Each scene shows the same named points in several views. A view is turned or mirrored, shifted and resized as a whole, has a little noise and may leave points out.
(in the rows, 128 means zero)

Scene 1
View 1
K607: [127 157 121 134 129 93 132 127 126 149 126 134 118 123 140 138 133 109 108 125 99 116 117 119 122 121 111 124 141 134 136 123 135 112 165]
K395: [132 126 124 129 129 118 140 114 129 118 131 115 144 151 146 143 137 111 156 158 117 134 120 125 124 120 113 114 126 145 131 125 134 113 124]
K635: [126 140 141 126 123 121 148 118 133 116 128 112 130 137 133 134 125 113 136 143 112 124 113 119 122 115 123 107 134 140 131 124 127 112 136]
K590: [126 147 150 128 123 121 146 120 136 115 135 114 120 125 118 126 122 115 132 137 115 120 109 118 116 100 131 113 133 158 133 121 119 118 146]
K623: [116 138 137 135 141 114 147 130 128 123 136 115 105 118 116 131 117 123 126 133 104 117 113 135 121 96 128 136 147 151 138 133 131 124 175]
K805: [126 149 139 128 129 109 142 123 130 128 131 119 118 127 127 131 127 114 125 135 108 119 115 119 119 108 123 116 135 146 135 124 127 114 154]
K536: [131 129 132 132 114 135 142 102 138 107 138 110 150 144 141 135 135 102 164 148 121 141 109 129 113 125 124 112 124 157 133 117 123 125 114]
K827: [117 134 129 134 151 105 143 132 122 129 137 117 103 122 119 134 122 126 130 136 103 119 121 138 122 99 122 143 145 151 140 138 137 122 182]
K236: [121 118 145 124 152 121 156 133 123 104 132 101 113 142 114 137 115 136 150 166 117 120 123 129 132 83 125 123 136 151 130 143 135 111 154]
K611: [126 132 144 123 139 118 150 125 127 111 132 107 121 140 124 134 123 123 143 153 116 123 119 121 125 98 125 114 132 149 131 132 131 110 145]
K289: [117 145 124 140 124 119 140 111 135 128 141 120 123 115 134 129 129 102 134 113 101 134 107 143 105 132 127 137 146 152 145 120 127 138 162]
K881: [116 145 137 139 126 118 151 129 134 127 126 118 111 115 121 134 111 117 113 126 100 113 105 130 124 107 125 127 153 134 132 128 128 120 166]
K121: [130 127 122 145 122 127 136 116 138 122 137 120 133 131 132 140 128 112 147 148 114 127 107 135 121 104 118 133 134 159 131 122 128 130 137]
K209: [106 113 162 115 140 146 187 127 127 78 121 78 125 147 120 136 93 131 154 159 113 127 114 133 134 112 136 100 153 119 127 148 136 105 137]
K521: [122 134 130 127 127 121 148 111 130 115 133 109 136 139 143 135 131 106 148 137 110 137 116 131 115 134 123 114 136 140 138 125 133 119 138]
K348: [124 131 122 140 139 109 138 130 128 132 131 122 116 129 128 142 123 122 128 146 106 117 115 133 128 98 114 137 141 146 131 133 136 119 163]
K807: [121 126 127 137 112 143 149 98 140 105 138 106 150 136 144 135 128 98 164 135 114 147 104 144 108 142 127 120 138 149 138 118 126 135 121]
K856: [128 146 121 140 133 98 133 132 128 145 126 132 113 124 133 142 126 117 111 136 101 110 115 122 129 103 110 131 142 138 130 127 135 113 166]
K60: [127 143 126 137 127 109 141 126 130 134 125 125 122 128 135 140 125 114 120 138 104 117 112 123 127 110 114 122 140 136 130 126 132 113 152]
K79: [130 136 130 124 141 105 139 122 123 124 133 116 126 143 136 137 136 117 143 150 113 128 126 122 122 110 116 118 127 150 135 130 135 111 148]
K18: [121 137 129 119 142 102 151 125 117 125 122 112 129 147 148 143 129 116 132 147 105 126 128 120 128 131 112 107 139 118 134 136 145 99 149]
View 2
K348: [156 143 120 147 123 102 142 116 147 141 119 104 136 127 137 120 134 130 134 114 118 100 179 132 96 147 115 104 119 131 158 122 124 138 173]
K827: [172 149 108 157 113 99 147 121 154 155 128 114 120 109 132 128 123 140 146 119 118 91 191 113 110 136 115 98 114 147 186 113 115 150 170]
K79: [128 146 136 134 132 116 125 101 159 126 110 111 126 126 144 131 127 130 140 134 117 90 169 152 102 111 134 116 94 118 141 112 115 123 148]
K590: [112 121 138 150 146 126 123 121 144 147 130 106 86 103 134 101 142 153 127 123 98 126 181 148 92 123 124 102 99 135 157 115 99 116 145]
K60: [124 127 125 148 140 104 129 120 143 131 110 107 133 132 121 120 150 125 133 114 112 102 175 142 97 145 113 112 133 122 156 123 112 121 152]
K635: [105 115 131 137 145 122 123 109 139 121 108 113 107 115 136 107 142 140 129 129 103 105 165 152 98 124 139 105 110 114 137 123 102 113 138]
K536: [104 136 137 98 160 157 118 89 133 85 108 104 112 106 136 110 120 171 115 128 99 127 164 175 91 117 143 92 84 114 92 126 118 104 126]
K121: [140 147 129 120 142 133 133 105 135 117 122 96 127 117 138 110 126 156 117 112 108 128 176 155 85 144 118 92 100 130 119 127 130 121 160]
K18: [113 114 115 135 133 98 127 101 150 108 83 130 134 130 129 133 139 114 148 140 118 60 154 139 120 120 152 114 133 96 146 125 101 121 132]
K395: [115 140 137 109 144 130 123 88 144 96 98 107 136 128 147 123 125 136 127 133 113 99 157 169 94 119 145 107 93 103 102 125 122 113 142]
K521: [118 131 115 118 145 133 128 98 140 97 101 122 117 106 124 124 123 156 132 132 106 96 166 147 112 119 144 94 111 116 129 124 106 117 126]
K807: [116 134 109 90 161 163 128 92 122 68 103 113 113 91 115 113 113 190 115 121 95 126 169 159 104 131 141 71 106 122 96 135 115 110 115]
K881: [135 112 107 161 134 103 140 134 134 147 121 114 110 108 113 105 151 143 131 109 104 110 185 120 101 156 112 95 145 138 180 127 102 131 153]
K236: [152 121 126 146 105 102 145 98 147 160 125 114 100 102 189 94 120 135 135 141 112 88 167 129 97 120 164 90 75 120 143 121 112 144 183]
K611: [127 122 133 142 127 114 130 103 147 143 119 113 101 109 162 103 131 137 133 136 108 97 167 143 98 115 151 102 88 118 143 119 106 126 158]
View 3
K236: [122 108 162 97 137 153 82 128 125 145 132 142 94 183 79 123 177 97 98 120 150 111 132 146 90 138 127 150 148 111 152 127 122 169 98]
K60: [107 133 151 130 139 136 112 152 133 141 122 152 125 166 131 125 156 113 137 129 152 132 124 134 127 142 148 138 133 107 126 119 104 147 122]
K521: [127 109 141 130 119 150 126 148 123 132 113 143 123 156 124 84 156 109 126 137 162 156 142 160 111 145 157 126 145 93 157 129 102 161 116]
K121: [98 114 156 110 139 128 121 167 140 135 130 140 136 174 124 97 166 117 110 139 157 145 137 161 109 136 151 139 153 92 149 128 126 145 102]
K805: [115 131 156 120 129 130 116 153 119 138 135 152 108 157 128 125 155 113 134 125 158 127 136 139 117 140 144 132 126 110 138 128 102 149 121]
K536: [111 103 131 122 104 131 126 163 133 126 116 131 130 159 118 72 169 115 119 154 170 172 152 182 99 137 158 124 144 82 163 147 123 158 87]
K856: [105 142 163 123 151 135 116 150 132 142 130 162 126 175 142 138 154 121 140 122 142 118 113 122 136 138 146 141 134 113 115 112 102 147 132]
K607: [114 145 157 133 140 136 130 150 122 135 126 165 126 163 158 131 146 125 154 125 147 129 116 124 143 140 154 131 129 111 116 113 90 150 143]
K79: [123 120 153 108 119 146 115 135 120 128 126 152 113 178 124 109 171 121 131 135 149 136 127 149 114 130 147 132 141 103 140 131 109 175 108]
K623: [116 125 179 108 159 136 112 155 120 147 147 152 107 163 118 130 148 106 106 109 154 107 137 135 111 146 139 142 144 112 147 112 104 141 133]
K209: [141 88 131 141 129 175 63 123 127 161 96 123 88 147 46 104 163 61 95 120 170 131 154 151 76 165 128 144 143 106 173 128 107 163 100]
K395: [115 111 133 120 110 147 115 141 136 126 108 142 130 178 118 87 178 118 131 151 153 160 130 163 111 132 153 131 146 91 144 137 119 174 93]
K635: [117 120 137 130 117 136 108 150 127 138 118 142 113 154 114 110 161 106 133 135 164 143 140 151 109 142 145 131 128 103 144 135 108 155 105]
K348: [107 127 168 110 154 142 109 147 134 142 131 153 126 182 125 124 161 115 117 122 143 119 120 135 121 138 144 146 150 107 133 111 112 152 123]
K590: [110 125 154 115 123 116 113 164 119 140 143 143 101 148 116 121 156 107 123 126 169 129 150 150 102 140 140 131 122 107 149 138 110 141 107]
K827: [122 125 187 100 163 149 115 142 117 142 145 159 109 176 124 128 153 113 107 107 143 105 126 131 116 142 141 144 154 113 144 105 102 154 141]
K611: [120 117 152 110 123 142 98 138 121 139 129 143 100 169 99 117 170 105 118 129 157 127 137 148 99 138 136 138 136 108 149 135 114 165 100]
K807: [117 96 136 135 122 141 135 169 134 132 110 128 140 147 121 57 154 106 108 146 174 176 158 182 102 152 165 123 157 78 175 132 113 146 107]
K289: [118 119 170 124 150 134 149 173 119 136 137 150 132 147 150 92 135 116 115 122 162 142 146 153 121 152 163 125 152 94 158 112 96 133 145]
View 4
K536: [94 169 104 107 164 131 103 156 159 160 102 97 126 120 122 153 142 119 137 120 76 109 120 106 123 119 132 148 100 138 121 130 132 187 119]
K881: [121 112 116 123 162 121 64 140 140 146 158 110 139 148 152 116 119 120 140 132 124 116 114 104 121 113 142 110 135 126 124 134 126 140 116]
K348: [116 114 122 105 147 113 88 135 143 137 147 112 129 141 144 114 112 123 132 123 112 109 83 102 128 126 133 106 124 140 134 129 122 157 116]
K635: [107 134 108 112 171 126 95 146 145 154 123 112 130 127 143 124 130 118 141 128 88 115 124 105 128 121 146 131 121 135 124 130 131 161 130]
K289: [116 129 115 121 153 123 65 149 146 147 146 83 125 132 135 162 135 123 135 133 110 109 107 116 102 101 127 111 119 137 117 142 112 147 93]
K856: [116 98 122 108 162 121 90 135 134 133 159 105 127 131 154 112 109 113 124 140 122 115 86 116 123 128 146 101 136 147 128 133 127 152 117]
K607: [117 92 120 111 173 123 91 140 129 136 158 94 121 118 158 126 117 110 123 151 113 116 96 128 113 123 151 101 140 151 122 139 126 149 113]
K590: [99 141 104 117 162 138 92 137 151 150 134 116 136 133 137 126 127 119 149 125 111 127 123 104 128 108 149 122 119 135 125 127 119 140 132]
K18: [129 96 118 105 175 105 99 152 126 153 117 109 118 119 160 118 126 123 137 135 62 102 118 108 125 134 145 120 134 140 128 138 133 164 130]
K805: [108 119 111 114 165 130 93 138 141 144 140 110 130 127 146 124 123 118 141 134 106 122 111 111 124 116 150 114 127 142 125 131 121 142 126]
K121: [100 151 114 106 149 125 92 143 157 146 131 102 131 136 127 136 124 119 130 119 107 110 93 103 126 122 128 127 106 138 127 127 128 176 111]
K79: [108 121 113 99 156 120 112 139 141 143 119 111 121 119 140 126 122 124 140 124 81 112 98 107 129 126 141 115 118 151 134 129 118 157 128]
K209: [135 135 108 118 157 97 72 154 145 173 97 145 144 161 150 97 133 142 171 96 56 100 156 64 146 120 132 143 121 100 136 127 133 158 147]
K395: [104 141 112 97 164 119 114 150 148 152 106 104 120 117 135 133 129 119 131 122 70 105 103 106 130 134 136 136 109 145 129 129 134 188 126]
K236: [115 128 113 101 138 111 100 132 149 147 117 141 136 151 139 98 112 138 157 99 86 111 104 77 148 125 133 115 114 131 146 120 115 149 142]
K827: [122 103 121 108 135 109 80 131 139 135 148 115 129 147 144 121 112 133 145 119 111 112 86 98 124 114 130 91 125 141 138 132 103 130 115]
K807: [107 166 108 114 161 121 78 164 158 164 108 86 126 129 124 167 149 123 138 120 76 100 126 105 112 111 121 148 102 127 115 137 131 186 102]
K623: [118 116 116 115 143 119 74 132 144 140 151 117 136 150 142 120 116 130 147 120 119 116 100 97 124 108 133 100 125 134 133 131 109 130 118]

Which points are out of place in each view (at most two, in the order of its rows)? Write none if all are in place.
view 1: K18
view 2: K521
view 3: none
view 4: none

Scene 2
View 1
K414: [163 134 134 96 144 153 151 133 164 102 124 121 129 154 105 144 121 160 130 120 92 160 102 151 147 127 125 138 133 132 139 131 130 153 117]
K671: [164 148 128 130 117 141 132 123 139 122 132 135 124 119 128 134 119 140 119 115 135 144 112 149 147 143 115 118 98 131 130 120 91 161 110]
K857: [161 122 121 80 138 155 143 122 154 110 121 93 121 134 115 139 132 132 132 119 109 153 125 136 128 125 124 140 119 125 145 138 136 154 104]
K290: [174 158 138 121 144 126 117 152 147 126 120 134 152 130 125 132 114 172 128 110 121 135 104 141 155 171 121 112 104 118 147 105 91 161 118]
K340: [159 130 124 100 135 157 147 124 145 114 125 112 124 130 105 135 119 152 127 122 102 159 114 145 134 128 122 133 116 140 134 130 131 152 115]
K826: [156 140 121 139 132 134 140 142 151 114 140 144 140 127 83 125 91 195 120 117 110 140 98 164 171 158 108 95 110 148 117 123 100 166 95]
K460: [170 150 127 125 138 125 116 149 138 129 122 123 152 106 114 124 107 170 126 117 126 128 116 134 146 171 117 107 95 125 139 112 99 163 106]
K83: [170 151 129 148 102 123 125 127 134 118 132 130 132 77 135 131 113 123 115 127 158 119 123 135 141 150 110 111 84 124 119 126 85 166 96]
K727: [154 137 115 133 98 152 141 100 131 123 143 128 104 105 127 131 123 117 116 117 148 147 123 153 139 127 109 115 89 141 118 132 93 164 97]
K722: [158 131 116 104 131 152 135 123 140 124 128 111 124 125 109 129 120 151 127 114 118 149 120 146 138 141 116 119 105 136 137 126 116 159 104]
K947: [175 153 143 117 142 131 129 148 154 112 119 130 148 130 122 141 116 161 127 120 112 139 102 139 150 153 124 126 114 120 142 116 105 157 120]
K455: [168 130 121 96 139 128 119 142 150 118 121 90 144 108 117 128 121 143 131 118 131 122 130 124 136 160 117 118 103 112 146 130 115 164 86]
K99: [159 129 114 114 122 154 138 121 122 126 124 105 127 86 103 123 112 146 122 131 119 145 131 131 117 134 116 125 93 147 125 131 133 156 108]
K120: [154 152 119 122 121 159 125 111 122 148 136 141 111 139 132 125 126 147 121 96 136 162 113 162 144 149 115 109 87 142 143 104 81 159 123]
K286: [166 152 131 149 105 130 134 124 138 114 134 142 128 92 127 135 110 134 115 126 145 131 113 144 148 142 111 114 93 132 115 125 89 164 104]
K357: [172 152 139 105 126 150 130 122 137 122 116 119 123 123 152 144 139 115 126 118 128 152 118 132 123 132 128 145 104 118 149 117 109 152 133]
K335: [160 153 119 168 91 121 126 120 135 124 149 151 125 87 124 124 102 137 111 116 170 119 115 156 164 158 98 87 77 133 108 123 60 175 81]
K183: [150 131 117 143 94 158 165 97 144 102 148 143 99 112 106 138 112 126 113 127 130 157 110 167 149 105 109 121 107 155 99 143 106 161 98]
K739: [168 153 133 127 134 137 130 140 142 122 126 137 140 124 118 134 112 165 123 116 119 143 105 147 150 154 120 116 103 131 135 111 99 158 119]
K766: [169 148 137 127 115 149 146 118 137 112 124 134 122 108 131 144 123 126 120 130 122 152 112 140 130 121 124 139 106 135 125 125 114 152 128]
K852: [171 143 127 134 119 128 127 137 133 117 124 118 143 78 117 128 108 144 121 133 135 123 124 127 133 151 114 117 92 129 123 126 109 161 100]
K795: [170 132 128 98 142 129 125 145 157 109 120 98 146 118 113 134 118 150 131 121 121 127 121 129 142 154 120 123 113 113 144 131 119 161 92]
K477: [165 144 129 119 128 151 138 126 135 123 125 128 127 119 118 134 118 150 123 121 114 154 112 144 135 137 121 127 103 139 132 118 113 155 123]
K816: [166 156 128 119 138 142 117 137 127 143 123 131 137 124 126 124 117 165 127 106 124 147 114 143 141 165 120 112 91 132 147 101 94 159 125]
K828: [172 151 129 140 131 111 113 156 145 123 128 128 157 96 113 124 99 172 121 117 139 112 112 137 159 180 110 94 93 120 131 115 84 170 90]
K659: [186 160 145 104 146 126 107 154 135 130 103 108 159 106 147 137 128 144 132 119 125 129 122 111 123 168 132 134 97 104 160 104 108 154 132]
View 2
K727: [150 112 152 111 112 144 132 123 149 119 125 90 125 147 137 114 65 146 154 136 109 108 171 143 118 136 120 146 152 105 149 149 133 129 105]
K83: [135 99 144 132 134 140 151 153 156 102 126 102 135 158 145 135 80 136 150 115 108 85 180 118 123 163 123 169 145 114 132 149 102 125 127]
K826: [191 98 115 156 132 116 139 103 153 77 124 101 147 131 105 131 118 142 192 128 157 77 206 129 154 99 102 119 140 117 144 140 119 123 144]
K766: [139 118 137 129 116 129 132 138 156 111 129 113 127 147 101 124 96 121 144 137 134 128 154 139 109 130 115 156 158 98 152 144 117 168 116]
K816: [153 104 128 156 106 126 139 125 140 112 127 93 109 154 99 154 130 124 160 149 150 92 180 112 121 149 116 140 139 137 166 126 126 126 120]
K286: [149 105 139 131 129 130 145 140 158 100 128 103 138 151 130 131 87 140 154 120 116 93 189 127 126 140 116 164 152 104 135 150 111 135 126]
K739: [156 105 128 154 120 119 136 126 146 102 132 104 126 145 95 142 127 122 169 133 156 94 184 118 126 130 110 144 145 121 150 133 113 137 128]
K795: [140 96 131 163 138 147 126 133 137 100 124 119 129 138 109 117 112 95 185 126 169 96 135 124 120 143 119 126 123 132 141 131 89 132 133]
K857: [139 111 139 141 119 152 109 119 134 119 124 116 119 131 98 99 99 94 177 147 169 129 108 147 106 126 120 113 133 121 158 131 111 153 112]
K477: [152 112 128 143 112 129 132 125 149 106 126 107 123 146 97 131 112 122 157 145 148 115 160 133 118 129 112 138 147 114 161 136 122 152 120]
K455: [136 93 137 161 135 158 130 137 133 105 121 113 125 143 123 119 105 98 181 128 159 90 131 120 120 160 125 126 118 141 145 131 90 121 130]
K357: [119 117 148 135 106 133 122 144 139 132 136 108 104 152 94 131 111 102 147 139 146 127 142 125 92 153 122 158 150 114 155 132 113 159 102]
K659: [116 98 129 173 123 136 140 162 138 112 128 117 108 162 95 156 140 86 152 133 165 99 143 95 104 180 123 159 130 143 154 120 86 144 130]
K947: [145 107 127 161 128 118 128 133 145 102 134 115 127 141 85 137 136 103 175 125 169 99 171 115 121 128 111 146 141 119 142 131 98 147 131]
K414: [157 116 128 147 119 125 106 109 142 107 131 118 128 124 71 109 124 99 186 139 184 126 141 144 116 96 105 116 144 108 151 133 112 165 122]
K671: [148 108 142 134 117 127 132 129 146 113 132 97 122 146 112 132 103 129 164 130 134 98 181 126 119 136 115 150 149 114 144 140 119 133 114]
K722: [157 107 132 141 117 144 125 114 141 108 120 105 125 137 110 116 98 121 173 146 154 109 145 140 123 127 116 117 135 123 159 135 122 137 120]
K120: [157 113 145 131 91 122 129 111 136 132 132 76 101 150 103 146 114 140 161 151 134 100 195 124 116 137 114 141 150 126 167 131 147 120 98]
K460: [154 93 122 167 128 132 147 134 145 92 123 106 128 151 112 149 125 119 170 132 154 77 177 108 132 152 116 140 131 138 150 130 102 121 139]
K828: [156 87 126 167 143 129 151 139 149 84 125 104 137 150 127 149 118 126 180 113 144 58 198 101 142 154 116 149 129 136 133 136 92 106 147]
K99: [159 105 118 142 117 157 146 129 153 93 107 116 135 151 125 122 85 129 147 159 136 116 127 144 124 145 122 122 136 123 174 140 122 150 131]
K183: [168 120 145 102 116 133 125 110 159 104 126 99 145 132 125 97 59 154 161 133 114 121 173 164 128 96 109 137 162 81 142 159 138 152 111]
K335: [158 96 150 124 133 129 153 134 157 100 129 82 140 154 159 138 72 163 165 108 92 62 226 118 140 148 118 167 149 112 123 153 117 97 124]
View 3
K340: [117 118 123 141 136 133 116 107 113 104 134 112 131 143 129 146 122 147 107 105 122 149 128 112 124 122 95 97 141 171 150 120 125 120 109]
K477: [122 117 118 142 126 147 112 105 119 106 150 105 120 138 125 153 122 147 118 99 116 148 131 111 134 112 98 105 134 151 142 119 134 115 86]
K947: [106 108 125 127 127 155 103 106 109 96 148 100 117 127 110 151 125 146 131 91 102 137 124 85 141 108 94 122 150 161 124 106 138 122 91]
K120: [131 114 132 151 119 170 120 107 115 111 169 120 110 128 121 159 115 169 112 100 130 123 144 135 134 99 122 120 132 139 162 126 151 114 60]
K99: [128 130 125 146 130 112 114 102 133 102 139 107 128 140 133 152 116 146 105 109 112 180 123 124 126 119 92 109 125 147 137 147 133 100 84]
K828: [106 116 142 119 118 143 82 101 113 84 157 99 108 111 103 163 116 148 134 107 77 153 133 91 146 95 113 169 144 149 106 137 145 103 57]
K460: [112 115 144 126 124 143 98 103 117 89 149 104 110 116 108 161 117 154 124 98 92 156 125 96 144 97 97 143 146 148 119 132 147 109 68]
K455: [100 119 133 132 129 113 112 106 119 91 134 112 133 115 110 144 111 159 119 103 103 145 103 102 114 119 90 151 149 160 112 136 152 106 86]
K659: [108 110 129 136 125 142 127 109 134 102 145 102 115 114 101 151 117 161 134 69 109 149 88 88 135 107 62 127 150 131 105 114 169 113 69]
K852: [116 129 116 137 118 122 96 99 129 99 153 96 120 130 121 154 115 140 128 108 93 169 122 106 132 114 100 141 129 139 111 140 140 96 66]
K795: [99 116 130 129 131 120 107 106 113 91 132 108 132 120 111 143 117 152 120 102 102 144 110 93 119 119 90 140 152 168 115 126 143 112 98]
K739: [116 110 131 133 124 159 101 105 111 99 155 104 112 127 115 158 123 149 125 98 104 143 136 99 143 101 104 124 142 154 133 118 137 117 78]
K722: [118 118 132 141 130 132 114 105 115 100 141 116 128 132 123 149 116 156 106 109 117 145 129 120 121 116 104 118 140 163 146 132 136 112 92]
K357: [115 117 96 155 121 146 133 108 129 119 155 105 130 137 120 140 118 154 129 83 133 126 105 112 119 122 85 107 136 137 130 107 155 113 81]
K83: [117 131 98 145 107 132 94 96 129 106 172 94 121 129 121 152 112 140 138 112 97 148 128 114 128 114 117 159 120 128 108 139 147 89 48]
K826: [115 114 149 119 128 155 74 101 94 85 150 104 110 129 121 167 127 141 114 124 86 154 166 101 151 95 131 133 143 177 145 131 113 117 88]
K766: [122 123 90 151 120 143 112 102 126 116 159 97 126 149 131 145 123 136 127 99 121 146 127 112 127 123 100 102 125 142 136 113 131 110 85]
K816: [123 110 144 137 124 160 115 108 120 101 156 112 108 120 112 162 118 164 118 91 113 144 128 112 142 96 98 122 142 141 141 126 152 116 63]
K727: [127 132 98 157 113 133 107 98 122 115 168 110 131 142 135 147 111 147 117 122 122 136 143 141 115 122 131 134 116 140 147 139 136 95 65]
K414: [107 109 121 135 139 144 111 108 100 100 132 110 132 142 125 142 128 143 112 101 120 133 132 97 125 122 97 95 151 185 150 102 119 131 126]
K671: [117 120 112 144 117 151 104 103 116 106 164 106 119 132 121 152 117 149 126 106 113 132 137 115 131 111 117 132 132 145 136 123 141 108 70]
K183: [128 134 86 154 117 135 92 96 110 114 165 103 135 160 148 146 120 128 114 135 121 141 164 136 118 128 143 114 113 160 158 132 108 101 89]
K290: [107 106 140 124 123 164 99 106 109 92 154 104 106 115 102 160 122 154 132 92 96 136 128 89 148 95 100 139 151 152 121 114 147 119 71]
View 4
K826: [160 146 111 118 125 112 143 132 127 71 118 95 125 164 113 117 108 110 163 145 128 142 128 92 131 123 92 169 118 140 177 80 127 107 96]
K722: [142 137 122 129 109 115 141 153 131 103 141 109 137 146 128 118 107 114 158 156 120 132 130 107 134 112 103 147 127 140 143 106 129 104 120]
K828: [174 143 136 114 127 114 129 124 115 84 132 105 120 141 144 121 91 103 155 148 144 150 119 118 127 134 98 171 136 147 193 103 116 114 112]
K727: [146 155 136 129 124 110 139 151 127 105 136 105 126 121 141 98 102 130 163 154 117 109 145 112 155 129 118 146 109 146 148 104 153 114 123]
K290: [154 141 136 119 120 114 133 128 119 87 145 121 133 153 126 130 88 110 148 133 142 149 120 99 128 116 89 156 144 149 174 105 110 120 120]
K99: [156 125 123 131 97 104 133 152 115 104 144 109 137 138 142 117 121 115 165 174 111 134 130 112 146 110 120 154 115 140 143 106 134 96 126]
K795: [151 132 124 125 103 127 133 143 124 101 143 109 137 130 131 140 104 98 147 157 129 139 123 124 120 118 96 149 143 136 156 111 113 101 115]
K460: [164 135 133 119 117 110 131 132 116 90 141 113 130 149 140 123 96 107 155 149 137 151 118 110 129 119 99 163 136 147 175 107 115 111 120]
K335: [172 165 145 116 146 108 134 128 118 89 121 97 109 121 153 91 88 126 166 148 136 121 139 118 151 151 115 168 110 154 192 97 149 123 113]
K739: [151 143 132 123 117 109 136 133 118 86 143 117 134 151 123 125 98 117 153 139 131 138 129 96 137 116 97 154 131 148 164 99 123 116 118]
K455: [152 132 128 124 106 126 131 146 128 108 143 108 134 128 144 131 99 99 150 162 132 140 120 132 120 121 101 151 144 137 156 120 115 101 121]
K120: [137 151 139 128 132 102 142 148 134 103 143 121 132 159 132 93 86 133 163 133 128 130 132 90 148 113 102 146 123 154 148 108 139 126 131]
K947: [149 140 131 124 110 117 133 130 115 85 147 120 138 143 118 144 98 110 144 137 132 138 128 99 131 115 90 150 139 145 163 100 115 113 117]
K766: [144 142 136 131 104 107 135 140 108 95 153 121 138 123 125 132 109 126 150 147 114 114 145 100 155 116 110 141 118 147 144 101 138 113 126]
K671: [148 152 138 125 124 112 137 138 121 94 140 115 129 133 130 116 94 124 153 140 128 121 138 104 145 125 104 148 124 149 160 102 136 120 121]
K83: [168 149 148 121 122 110 127 131 107 97 140 109 121 110 155 114 95 120 155 154 131 123 137 124 149 139 117 158 120 152 177 107 139 117 124]
K857: [129 132 117 135 93 126 140 160 133 111 149 112 146 131 120 138 113 109 148 159 113 123 133 114 129 106 100 133 136 132 124 112 125 98 121]
K286: [161 152 141 123 122 108 132 131 108 89 138 108 124 120 140 117 100 123 155 150 126 120 141 111 152 134 113 156 115 150 173 98 141 117 118]
K340: [137 133 115 132 98 115 141 152 126 98 145 112 144 145 114 133 116 113 154 155 112 127 134 99 136 105 101 142 125 137 134 99 128 100 116]
K183: [143 159 120 131 118 112 146 150 125 91 127 96 127 122 117 110 118 132 163 154 105 97 157 100 160 130 115 146 95 140 145 84 161 108 106]
K852: [169 135 136 123 109 108 127 134 105 94 142 109 128 124 148 124 108 111 157 163 127 135 129 121 143 125 115 161 122 146 170 105 128 105 121]
K414: [129 139 111 131 98 124 144 147 129 89 144 112 146 147 96 148 114 111 146 143 115 125 135 92 131 105 88 137 134 134 134 93 121 103 108]
K659: [154 124 150 124 101 112 121 130 105 103 167 136 142 134 145 144 90 106 140 144 140 150 117 116 130 108 99 148 153 151 161 124 103 117 139]
K357: [133 141 146 132 105 113 132 145 117 109 164 133 144 126 131 132 94 124 143 139 124 121 136 105 145 110 104 132 137 150 136 118 129 120 138]

Which points are out of place in each view (at most two, in the order of its rows)? Write none if all are in place.
view 1: K816
view 2: K722
view 3: K659, K290
view 4: K671, K357
